Each row is a point on a landscape with many valleys, with its height.
A ball rolls from a point to the lowest of its 2 nearest points, and stops where none of them is lower. Distance is the straight distance between rows; heights are no part of it.
K863: [139  74 158  84 143 138  92 159 122 141 108 119 152  74  95 118  83  93
 188 127 107]  (h 606)
K256: [110 111  77 130  83 131 129 145  72  97 120 146 127 143  84 155 188 138
 119 140 117]  (h 311)
K961: [151 157 154 167  85 158 164 158  74 154 160 141 161 138 164 106 165 174
 101 121 100]  (h 319)
K281: [167 143 135 156 111  63 147 118 167 170 117 114 152 115 172 143 128 100
 127  92 129]  (h 330)
K278: [128 118  96 148 151 140  89 162 136 146 100 144 136 111 152 122 143 113
 156 124 149]  (h 881)
K233: [105 111 137 105 185  63 129 106 150 163 112 123 117 137 181  84  96 115
 119 171 151]  (h 502)
K565: [163 148 147  78 161 161 112  69 173  89 142 176 109 157 137 133 160 154
 138 164 113]  (h 732)
K135: [102  84 150  40 137 134 114 109 131  91 125 150  94 164  87 174 114 103
 140 132  82]  (h 518)
K127: [150 160 136 124 167  90  94 154 120 112 167 124 109 138 113 140 202 155
 111 173 164]  (h 476)
K274: [191 113 154 101 151 172 118  94 178 100 171 183  96 124 128 116 114 136
 126 137  88]  (h 768)
K634: [120 148  94 132 145  91 161  70 137  98 128 143  87 151 176 129 120 130
  84 167 199]  (h 399)
K36: [112  95 131  55 175 165  88 115 149  72 156 150  95 135  70 165 149 106
 105 156 115]  (h 414)
K952: [106 170  94 142 129 118  71 113 179 125  93 101 116 145 138 182 124 121
 179 117 144]  (h 462)
K301: [154 152 129 179 131 121 144 188 182 147 125 119 201 134 149 138 118 160
  66 110 103]  (h 195)
K611: [ 91 166 148 156 125 171  85 170 137 160 141 108 125 162 126 133 144 155
 157 105  78]  (h 776)
K319: [ 70 119 189  80 118  84 181  92 127 125  69 127 122 111  67 129  92 106
 154 138 130]  (h 620)
K937: [ 88 136 124 159 155 148  58 168 127 158 151 139  98 165 158 134 154 147
 159 119  98]  (h 788)
K475: [ 98 111  96 127  93 110 147 134  72 145 128 146 127 130 102 143 159 156
 116 190 123]  (h 391)
K165: [151 130  95 158 106 177  49 112  92 130 132 127 115 114 173 151 149 117
 167 129 177]  (h 836)
K657: [104 113 106 130 143  96 186  90 100 122 115 144 125 135 149 112 117 111
  91 121 170]  (h 315)
K828: [140 126 124 141 148 173  55 142 106 112 110 157 135  63 117 111 156 122
 160 188 188]  (h 882)
K925: [116 137 159 140 145 142 150  89 147 144  86 140 159  69 121 103 106 120
 194 174 137]  (h 419)
K207: [ 46 111 156 129 133  87 163 137  94 152 118 121 101 149 112  73 104 112
 107 102 133]  (h 494)
K421: [155 114 161  84  90 127 148 100 118 124  90 114 145 129 106 135 111 114
 181  82 113]  (h 690)
K983: [197 142 149 128  81 194 131 166 174 144 157 113 146  80 112  95  90 150
 120 122  82]  (h 742)
K395: [156 133 161  64 171 125 122  46 135 112 120 171 119 125 125 131 152 147
 168 187 109]  (h 689)
K840: [134 190 155 147 148 118 151 103 154 116 149 103 136 196 137 136 117 143
 101  62 121]  (h 523)
K447: [137 116 122  91 110 146 122  82  56  98 124 177 126 142 135 125 203 123
 153 103 148]  (h 741)
K741: [106 148 154 176 110 137 189 148  90 152 153 158 129 168 160 114 142 170
  89 115  78]  (h 361)
K870: [149 137 186 111 115 133 149  69 120 168 127 120 158  90 156  85 116 135
 180 151 117]  (h 358)
K286: [135 168 147 177 181 116 180 131 173 117 110 159 140 183 156 120 118 156
  91  92 119]  (h 552)
K119: [188 136  93 146  95 120 143 143 131 106 134 120 166 123 116 155 153 121
  95 100 146]  (h 316)
K578: [177 106 134 128 149  68 126 129 133 130 126 136 124 118 146 155 156  88
 149  89 155]  (h 312)
K133: [112 116  94 106 129 190  91 116 109  81 141 111 112 137 114 118 134 121
 131 107 144]  (h 191)
K913: [100 126 106 158 179 115  95 173 129 139 115 147  87 142 164 139 155 136
 132 160 176]  (h 894)
K539: [152  84 119 132  84 114 175 140  61 133 141 144 139 115 123 122 150  97
 121 104 133]  (h 683)
K638: [119 113 126 193 109  98 193 118 125 155 128 171 126 119 144 126  87 114
  74 119 107]  (h 298)
K408: [144 110  68  98 119 169 109 129 146  76 152  98 122 160 119 133 109 130
  95  72 131]  (h 297)
K651: [ 81 181 176 158 152 102 129 135 132 148 117 113 122 200 139 112 138 161
 133  76 103]  (h 493)
K603: [ 87  88  69 156  97 120 169 127  99 154 104 133 143  99 118 125 119 134
 105 192 127]  (h 447)
K26: [126 144 116 141 139 129 111 146 134 120  73 127 155  97 113 138 152 111
 175 103 171]  (h 892)
K429: [165 138 145 102 142  97 133 111  95  97 159 148 114  95  96 157 185 125
 116 185 185]  (h 550)
K615: [172 127 155 103  51 156 156 163 146 138 136  89 146 100 113 116  61 138
 134 108  93]  (h 730)
K363: [137 150  97 140 127 198 151  88 157  94  92 134 148  77 114 123 106 124
 133 134 171]  (h 530)
K106: [ 64 128 101 142 199  87  75 155 133 124 138 114  76 166 137 156 126 121
 129 162 143]  (h 906)
K742: [ 92 148 127 148 111  59 141 142 146 173 146  91 114 152 135  99  89 127
  59  98 108]  (h 240)
K626: [150 113 143 110  89 153 150 110  67 132 126 151 132 126 138  99 169 126
 140 103 130]  (h 709)
K19: [129 130 109 135 118 156  99  65  65 115 131 140 116 118 184 134 145 107
 160 140 182]  (h 814)
K34: [ 94 124 109 123 109  80 157 111 155 167 131  87 126 119 136 104  76 135
  88 151 107]  (h 279)
K126: [101 213 160 149 161 110 112 153 138 138 137 110 123 191 132 139 185 176
 146 122 128]  (h 463)
K856: [161  92 125  95 126  62 149 111  94 111 161 134 119 108 115 142 157 106
 106 173 144]  (h 609)
K766: [100 127 141 184  87 134 209 159 116 164 129 172 140 144 143 128  95 143
  86 115  61]  (h 340)
K676: [138 123 139 108 122  81 159  84 160 137 134  92 128  93 125 114  73 116
 117 156 131]  (h 326)
K647: [168 182 165 180  80 175 141 129  96 136 166 136 147 151 133 129 157 165
 127  85  93]  (h 264)
K829: [174 122 118 140 137 188  65 143 111 108 125 153 122 102 157 103 168 123
 130 136 206]  (h 860)
K575: [ 90 147 132 171 122 100 103 187 143 147 166  68 141 147 121 138 103 139
  91 100 100]  (h 198)
K413: [ 74 127 157 120 152 126 162 165 101 114 130 109 103 182 117  92 102 110
 106  77 124]  (h 460)
K211: [154 170 156 140 147 131 123 153 128 142 185 109 124 155 164  89 166 171
 109 136 117]  (h 379)
K163: [100 145 119 104 173 145 128  83 137  74 147 108  98 163 124 131 122 112
 115  99 158]  (h 323)
K200: [180  97 143 136 119 110 123 185 144 154 155 114 153 129 141 123 127 100
 119  64  96]  (h 160)
K164: [119 110  64 152  84 145 124 144  97 130 147 137 128 174 141 160 161 144
 108  98 101]  (h 212)
K607: [125 197 149 156 145 112 103 162 130 151 161 115 112 151 154 140 163 181
 108 174 153]  (h 423)
K510: [117 115 132 126 166 150 111 117  91 104  93 171 122  78  99 117 159 115
 154 199 186]  (h 901)
K202: [170 151 181 117 134 116 150 114 179 164 125 119 151 110 145  89 120 148
 169 124  87]  (h 299)
K616: [ 84  89 132 146 116 110 111 147  95 174 155 134  90 148 145 140 118 110
 127 113  71]  (h 21)
K824: [122 100 152  70 141 104  96  84 134 125 103 165 105 154 101 180 122 122
 180 129  65]  (h 582)
K991: [112  81 112 153 136 131 137 199 101 143 108 148 158  66 105 108 157 116
 121 163 148]  (h 527)
K689: [166 144 115 172 141 111 152 170 143 137 149 123 165 119 167 124 127 127
  70 114 148]  (h 245)
K846: [104  82  89 141 102 169 150 158 105 144 106 137 141  95 126  94 106 126
 124 136 122]  (h 489)
K111: [109 145 132 124 163 135 154 152 121 118 170 103 107 180 149  80 114 152
  88 110 110]  (h 424)
K784: [ 56 103  76 157 145 114 140 130 112 163  77 150 136 104 146 120 117 136
 125 196 154]  (h 487)
K572: [139 148  93 159  73 205  95 166 156 149 152 110 145  94 125 110 102 169
 119 135  72]  (h 756)
K406: [138 145 127 175 107 117 118 211 166 162 163  84 165 128 152 151 131 165
  61 122  81]  (h 155)
K531: [144 142  80  85 112 122 113 110 171  98 123  53 142 165 120 132 110 120
 126  80 139]  (h 360)
K664: [124 135 109 117  73 125 145 143 171 118 105  57 147 134  95 129  60 109
 115  81 135]  (h 402)
K101: [112  92 109 144 146 122  91 147 109 135 172 149  77 114 130 165 129 114
 136 155 101]  (h 169)
K555: [128  88 136 114 126  89 153 141  78  98 154 151 121 113  99 150 164  82
 107 113 154]  (h 652)
K197: [ 85 135  63 134 115 123  83  89 125 140  58 108 140 155 157 142 126 126
 169 129 159]  (h 503)
K338: [141  95 148 105 151 123 128 162 119 122 126 123 153  72  85  92 130 117
 152 164 145]  (h 567)
K744: [114 152  76  95  98 162 133 134 134  99  80  87 163 129  77 118 146 167
 140 140 149]  (h 603)
K633: [125  96 159 107 150 141 169  87 172 121 148 135 107  80 109 123  57  94
 134 144 101]  (h 397)
K423: [167 123 122 137 148  83  86 185 157 138 148 115 138 147 138 152 164 108
 124  84 118]  (h 227)
K845: [199 106 167 109 113  98 137 153 155 168 130 108 174  89 141  94 144 121
 146 110 105]  (h 236)
K644: [ 60 134 195 117 161 104 153  77 134 129  91 144 108 116  93 111  91  93
 154 126 144]  (h 579)
K474: [194 113 181  53 112 143 131  86 166 108 119 113 140 111  96 122 117 120
 158 102 102]  (h 719)
K188: [107 117 130 166 155 100 202 133 112 127 125 179 115 134 125 129 137 127
  92 145 132]  (h 220)
K70: [159 147 108 185 118  60 139 157 166 157 126 118 147 111 177 156 124 112
  87 112 174]  (h 291)
K677: [135 126 142  96 197  84  86  88 155 137 148 111  93 144 168 116  77 112
 136 168 130]  (h 538)
K985: [160 140  81 155  91 146 109 151  80  90 123 151 144 126  97 164 197 137
 103 105 162]  (h 390)
K720: [110 172  77 125 117 130 138 131 156  79 106  75 157 118  60 149 132 155
 117 162 172]  (h 630)
K919: [152  88 131  77  65 153 142 166 143 132  95 131 143 116  94 135  84 118
 157 110  92]  (h 714)
K118: [135 118 112 143 176  84 140 109 149 135 103 141  93 141 202 113 114 125
 107 174 205]  (h 458)
K480: [112 183 117 155 166 147 112  85 177  92 118 115  95 155 134 179 117 121
 146 114 164]  (h 410)
K940: [120 102 186  56  67 101 163 113 101 119  78 122 130 123  83 144  91  93
 166 108 126]  (h 661)
K649: [138 108 121  82 162 132  85  54 155 116 159 125 101 138 156 151  86 110
 144 160  86]  (h 525)
K4: [187 157 155 142  42 185 144 147  92 105 154 126 146 135 101 136 139 150
 117  72  98]  (h 188)
K573: [109  87 106 103 178 141  83 157 115  97 176 134  91 119  98 134 138 122
 111 164 134]  (h 290)
K646: [150 145 153 125 144 190 131  98 175 115 101 122 153  68  86 103 111 137
 169 130 135]  (h 475)
K560: [ 65 134 182 125 178  81 133 111 102 139 127 104 100 128 116  90 112  96
 136 115 175]  (h 532)
K74: [121 138  78 130 102 165 162 113 144 124  68 107 188 102 122  94 114 146
 138 158 163]  (h 572)
K451: [157 110 106 107 114 177 116  67  82  81 132 196 118 113 162 130 188 121
 126 130 178]  (h 779)
K481: [102 162 103 191  91 195  70 174 128 151 136  94 140 121 128 139 127 157
 136 101  72]  (h 766)
K276: [129  84 147  96 126 149 112  97 133 142 159 128  97  99 116 135  62 107
 157 153  79]  (h 459)
K55: [ 95 106 101 169  67 131 119 160  94 163 146 130  99 171 135 176 118 119
 126  76  70]  (h 127)
K359: [143 104 137  63 173 132  98  69 139 115  66 171 135 145 103 151 134 131
 185 164  94]  (h 637)

Where does a ball stop that starts at each point below?
K565 -> K616
K611 -> K211
K274 -> K406
K677 -> K188
K74 -> K200
K510 -> K256
K451 -> K211
K940 -> K211

Call two points neighbours if one is among the 2 nearest of the other. Go from one point of each pair to the other, from neighbour to neighbour, staying as low as possible. Name the highest point that can't be avoided.
K4 / K616 -> K677
K4 / K188 -> K741
K406 / K200 -> K281
K133 / K211 -> K615
K616 / K406 -> K985

For each start below, name every point that the ball comes to, in order.
K828 -> K829 > K165 > K19 > K451 > K447 > K626 > K539 > K555 > K856 > K429 > K127 > K607 > K211
K744 -> K74 > K363 > K646 > K925 > K870 > K202 > K845 > K200
K421 -> K940 > K319 > K644 > K560 > K207 > K413 > K111 > K211
